Each row is a point on a tangle of strands that fork, close into loops and nearly touch. The rows are in no order.
(in the rows, 128 means zero)
Two points are linked if the straight distance between their rows is under 121. Some points are linked to none.
k_512: [ 91 152  82 192 105  99 134  97 139 127 155 113 139 145 158 147 125 142
 121 125 111 113]
k_198: [ 91 121 119 117 111 161 124 117 127 122 139  98  90 133 118 127 136 151
 175 108 138 196]
k_898: [151 166 151 145 206 145  87 153 106 112 137 116  82 107 130 111 137  90
  75 140 104 108]
k_34: [125 153 123 156 169  50 115 114 148 116 145 161  77 148 176  81 112 111
 130 113 157 128]
k_993: [162 178 116 178 155 132  99 160 163 118 136  99 145  81 160 161 169 135
 114 190  93 132]
k_173: [ 85 135  98  90 113 141 134 111 108 119  97 165 146 136  52 109  89 138
  79 161 140 150]
k_888: [ 88 171 125 125 134  40 156  70  93 153 117 151 125 135 160 118  97 113
  93 130 120 126]
k_342: [164  97 131 169 112 102 107 147 179 128 171  98 141 125 105 122 170 143
 140 196 120 129]
k_108: [107  69 134 118  58 120 100 147 132 128 131 132 156 141  91 118 148 160
 171 139 139 160]
k_562: [149 102 104 146 113 104 125 111  82 173 130 160 143 130 138 158 122 127
 219 129 119 134]
k_170: [ 84  91 163 114  83 117  62 133 118 107 105 131 120 136 109 110 130 132
 138 125 125 162]
k_567: [112 122 104 125 136 161 120 119 175 144 149  87 118 100 135 154 160 163
 177  91 125 142]
k_873: [ 87 185 166 117 116  64 187  81  86 142 134 173 124 155 138 104  56 133
 118 103 142 132]
k_558: [121  80 154 170 212 109  97 156 165 107 134 112 116 125 168 138 108 133
 119 157 143 144]
k_29: [105 147 102 168 117 129 126 110 177 147 145  77 118  86 127 168 200 149
 117 113 103 150]
k_882: [119  88 173 102 137 134 141 117 121 148  41 172 140 187 118 153  90 114
 140  91 143 126]
k_361: [121  87 177  98 141 122  89 116 103 137 105 119  93 151 126  56 120  96
  87 163 163 109]
k_911: [150  94 113 135 160 173 149 172 133  85 143 119 121 103 159 153 170 115
 119 172 141 156]
k_613: [190 158 171 147 156 138 205 170 218 152 166 119 147  96 112 161 214 141
 137 171 116 100]
k_791: [128 146 141 176 159  96  91 126  94 136 125  92 101  97 162 126  99 152
 110 106 162 152]
k_334: [117  86 144 130 127 115 124 113  80 146  96 175 140 167 174 161 124 109
 195 146 117 137]
k_398: [146  97 139 137  82 126  97 142 175 154 181 108 154 116 110 113 166 158
 180 139 149 125]
k_97: [106 119 111  90  56 174 141 117 100 146 164 150 139  98 104 118 161 159
 184 145  95  83]
k_997: [174 100 110 125 142 133  94 137 150 131 130 136 152 142 152 147 147 100
 151  96 135 108]
k_338: [133 114 137 125 142 159 130 120 113 130  80 161 101 185 110 104 114 126
 172  78 138 142]
k_174: [133 138  72 102 138 136 125 181 164 172 126 130 170 130  80 179 144 142
 192  83 179  95]
k_739: [178 141 160 114 138 161 167 167 149 170 181  49 136  88  95 160 200 144
 102 173 123  61]
k_104: [ 86 146  96  82 143 175 146 102 104 114 135 131 148 115  76 100 104 147
  94 130 109 175]
k_376: [139 107 113 139 169 164 124 120 118 151 119 173 177 171 136 169 124  99
 157  95 153 105]
k_741: [129 105 129 103 148 184 168 122 124 162  87 191 168 161 111 187  86 123
 152 111 126 111]
k_863: [114  86 118 160 161 125  95 143 173 126 138  93 142 147 124 127 125 151
 156 191 131 157]
k_475: [122  82 127  75  82 119 149 138 139 150 140 128 189 100 103 150 153 154
 135  94  72  84]
k_990: [202 123 167 125 131 144  87 152 187 125 132  55 137 137 103 134 152 110
 114 110 111 100]
k_605: [107 131 103 103 115 139 139  70 106 129 120 101  90 106 116 150  89 124
 103  81 162 141]
k_441: [195 104 171 180 145 166 121 174 157 116 119  82 138 136 153 139 164 127
 127 140 128 104]
k_166: [122 144 134 193 115 103  90 105 121 106 146  90  78  98 175  92 118 139
 109 140 148 126]
k_465: [177 172 139 148 168 170 144 138 132 121 134  92 105  69 107 166 175 104
  79 125 117 191]
k_931: [133 142 146 123  80 128  31 123 132 124 115 108 141 125 116 102 155 112
 139 115  97 129]
k_64: [192 158 167 128 111 168 193 157 194 127 177  66 130  89 135 174 171 118
 129 176 139  97]
k_760: [111 109 135  85  69 128 131 149 125 142 121 126 170 162 114 162 115 130
 185 143 130 129]
k_216: [182 161 191 149 178 134 110 143 146 103 128 114  97  78 106 133 150  83
  72 137  83 158]
k_450: [136 128  88 172 147  49 135  97 127 108 157 156  98 143 131 101 144 100
  95 102 131 158]
k_974: [150 131 117 104 122  81 145 116  61 148  60 140 139 132 174 132 133 102
 104 115 112 111]
k_228: [111 137  92 108 124 149 137 177 109 121 155 131 159 157 121 148 133 127
 185 133 128 103]
k_283: [ 92 161 161 123 169 113 146 133 124 121 105 169 137 186 126  87  47 130
 117 103 139  81]
k_111: [ 81 148 152 105 187 146 110 109 121 128 151 142  77 124 194  88 129  87
 101 163 181 124]
k_564: [159 126  69  83 131 144 137 126 145 171  96 142 160 137  55 160 112 126
 159 111 147 129]
k_640: [103 117 135 112  88 139 145 132  63 109 131 143 101 140 146 130 137 137
 195  98 148 174]
k_278: [178 131 153 108 150 157 119 187 158 155 161  65 139 104  79 160 189 116
 114 127 100  98]
k_870: [156 112  90 129 140 175 152 166 133 118 190 115 153 120 147 151 163 120
 155 160 151 117]
k_554: [117 129 156  84 161 109 126 117 120 121 123 211 145 146 118  90  53 104
 133 122 151 125]
k_981: [102 146 157 168 142 133 141 112 114 116 122 126 139 184 160  95 100 123
 102  99 115  66]
k_617: [ 92 136 139 134  47 102 148  99  82 157  69 139 138 115 109 164 117 158
 128 126 112 171]
k_884: [114 152  94 115 180 174 132 125 107 113 168 110 121 105  91 105 137 146
  97  98 133 189]
k_736: [140  72 127 112 121 120 176 135 127 131 145 100 164 131 110 153 179 139
 116  67  80 108]
k_494: [112 125 122 152 157  97 111 141 130 101 152 119 169 131 183 150 117 115
 100 164  73  82]
k_899: [ 80 150 147  98  65 149 136 135  91 122  88 194 113 138  42 130  80 146
 100 153 138 168]
k_650: [104 147 143 169 180 170  77 176 100 100 130  86  82 136 135 133 148 117
 119 154 127 109]
k_787: [131  97 153 151 118 130 102 109 102 126  96 115 118 166 133 108 126  94
  94 115 141  74]
k_796: [113 139  96 129  95 115 175 100 170 113 152  90 149 141 135 129 116 153
 132 118 119 122]
k_716: [ 99 161 172 145 172 154 103 127 162  88 160 125  81 108 211 119 132 110
 108 146 146 155]
k_321: [115 104 108  74  65 132 173 106 129 173 171 137 157  76  99 138 175 189
 172 104 104  93]
k_589: [129 121 122 160 142 155 129 191 115  91 129  72  76 131 135 147 179 132
 131 163 130 142]
k_515: [154 112 116  94 174  97 117 133 144 133  78  77 103 158 121  98  95 161
 159 140 106 162]
k_612: [101 130 144 110 109 117 108 111 106 127 104 115  79  99 108  97  70 134
  97  87 191 121]
k_720: [118 118 105 104 116 181 127 113 114  96 138 143 157  91 156 114 108 132
 130 110 114 114]
k_325: [134 140  88  75 127  82  93  96 108 133  95 161 101  96 138  86 131  84
  84 139 149 142]
k_810: [157  70 122 161 142 124 151 144 133  74 112 125 132 138 152  75 110 150
  78 139 137 110]
k_744: [139 151  87  93 120 149  88 126  99 104 138 151 124 100 144 107 146  89
 100 121 141 139]
k_186: [128 136  88 143 123  56 150  73 118 140 119 172 133 148 113 138 102 113
 118  99 109 126]
k_712: [105 142 109 131 170  77 126 117 161 131 130 150  41 102 157  62  93 118
  98 122 183  99]
k_813: [110 171 152 122 225 123 105 154 111 138 149 152  85 123 145  89 162  80
  83 153 157 134]
k_268: [127 134  98  96 132 143 140 100  85 133 110 145 153 132 157 132 101 110
 119 136  85  95]
k_272: [140 136 130  60 108  74 104 111 104 134  54 148 103 114 173  92 126  91
 122 125 118 114]
k_139: [124 105 138  99 125 140 108  75 115 121 125 186 125 124 106  78  66 133
 143 150 122 136]
k_582: [106 173 160 103  28 141 160 111  76 152  75 164 113 133  87 140  95 158
 118 159 105 184]
k_107: [ 91 185 144 106  86 100 199  97 116 124 127 163 129 179 115 136  63 143
 148  85 110 163]
k_591: [120 149 118 138  58  92 202 112 155 116 118 127 152 168 126 117  87 181
 139  76 111 127]
k_766: [143 112 100 124 148 127  93 101 148 119 107 146 156 128 190 146 133 103
 142 135  77  81]
k_377: [ 99 146 123  98 115  96 114 106 147 130 107 170  71 116 135  59  68 134
 125 126 193 142]
k_628: [158 100 149 167 116 197 107 137 160 119 159 102 120 135 139 119 149 126
 139 143 116  66]
k_482: [175 110 156 177 133 129 204 168 208 112 171 110 169 128 135 138 194 149
 104 158 111 112]
k_477: [155 145 108 144 156 163 179 119 120 114 147  92 123 106 102 134 153 129
  46 123 140 182]
k_697: [178 164  75 115 128  94 118 147 135 146  66 154 146 149  91 147  92 112
 161 104 153 142]
k_16: [ 91 143 130 159 139 103  83 101 113 103 126 118 124 103 191 106 103 133
  89 170 107 106]
k_559: [156  91 150 124 158 136 103 102 107 128 134 126 119 141 107  58 104 125
 118 153 141 151]
k_171: [ 75 147 133 141  76 125 154 139  88 159 134 178 152 146  59 213  97 123
 140 136 126 133]
k_370: [166 176 128 133 116 116  71 148 133 142 132  73 140 112 142 125 165 124
 122 156  83 137]
k_540: [122 113 126 117 121 128 164 151  57 122  84 147  99 154 111 114 119 154
 152 101 127 150]
k_687: [173  75 109 141 167 122 138 135 126 110 134 140 124 119 117  90 111 128
  89 128 177 153]
k_805: [108 146  87 141 136 116  93 156 161 153 137 109 143 131  91 159 124 155
 198  87 156 147]
k_295: [119 116 210 160 209 137 100 143 178 102 136 138 114 109 187 135 120 114
  78 156 154 139]
k_573: [ 82 136 142 179  99 124 127 104 160 114 157  72 110 137 168 158 174 121
 114 127  95 123]
k_980: [131 119  92 125  71 198 144 101 122 128 147 143 139 121 138 104 123 147
 170 129 126  96]
k_371: [162 137 100 114 108  85 127 153 114 161  78 187 149 148 114 191 109 103
 199 123 110 124]
k_191: [149  84 145 139  99 138 165 156 168  90 162 107 176 130 129 108 181 143
  94 110  88 131]
k_426: [ 80 125 105 144  45 102 149 118  77 134 141 144 153 106  96 190 105 150
 137 100 141 129]

A piece is two or more points that can be reached from each other along the links. Count, over all rows, the pieces, the separate loops (a circle has one, a figure eight two, a Y none), the forks (points with three links) and the tips (points with one).
pieces | 3
loops | 3
forks | 7
tips | 7

A tip is a point with one link. Name the tips that can be reached along the links from each point below, in the order of the rows.
k_216 | k_993, k_171
k_191 | k_791, k_334, k_605, k_628
k_283 | k_810

Name the points in between on the shortest way along the links from the first point to the second, in order.
k_342 / k_899 | k_863 > k_558 > k_295 > k_716 > k_111 > k_813 > k_898 > k_216 > k_465 > k_477 > k_884 > k_104 > k_173
k_272 / k_540 | k_974 > k_268 > k_766 > k_997 > k_376 > k_741 > k_882 > k_338
k_990 / k_338 | k_278 > k_739 > k_64 > k_613 > k_482 > k_191 > k_736 > k_475 > k_321 > k_97 > k_980 > k_720 > k_268 > k_766 > k_997 > k_376 > k_741 > k_882
k_512 / k_166 | k_573 > k_29 > k_567 > k_198 > k_640 > k_540 > k_338 > k_882 > k_741 > k_376 > k_997 > k_766 > k_494 > k_16
k_640 / k_334 | k_198 > k_567 > k_805 > k_174 > k_564 > k_697 > k_371 > k_562
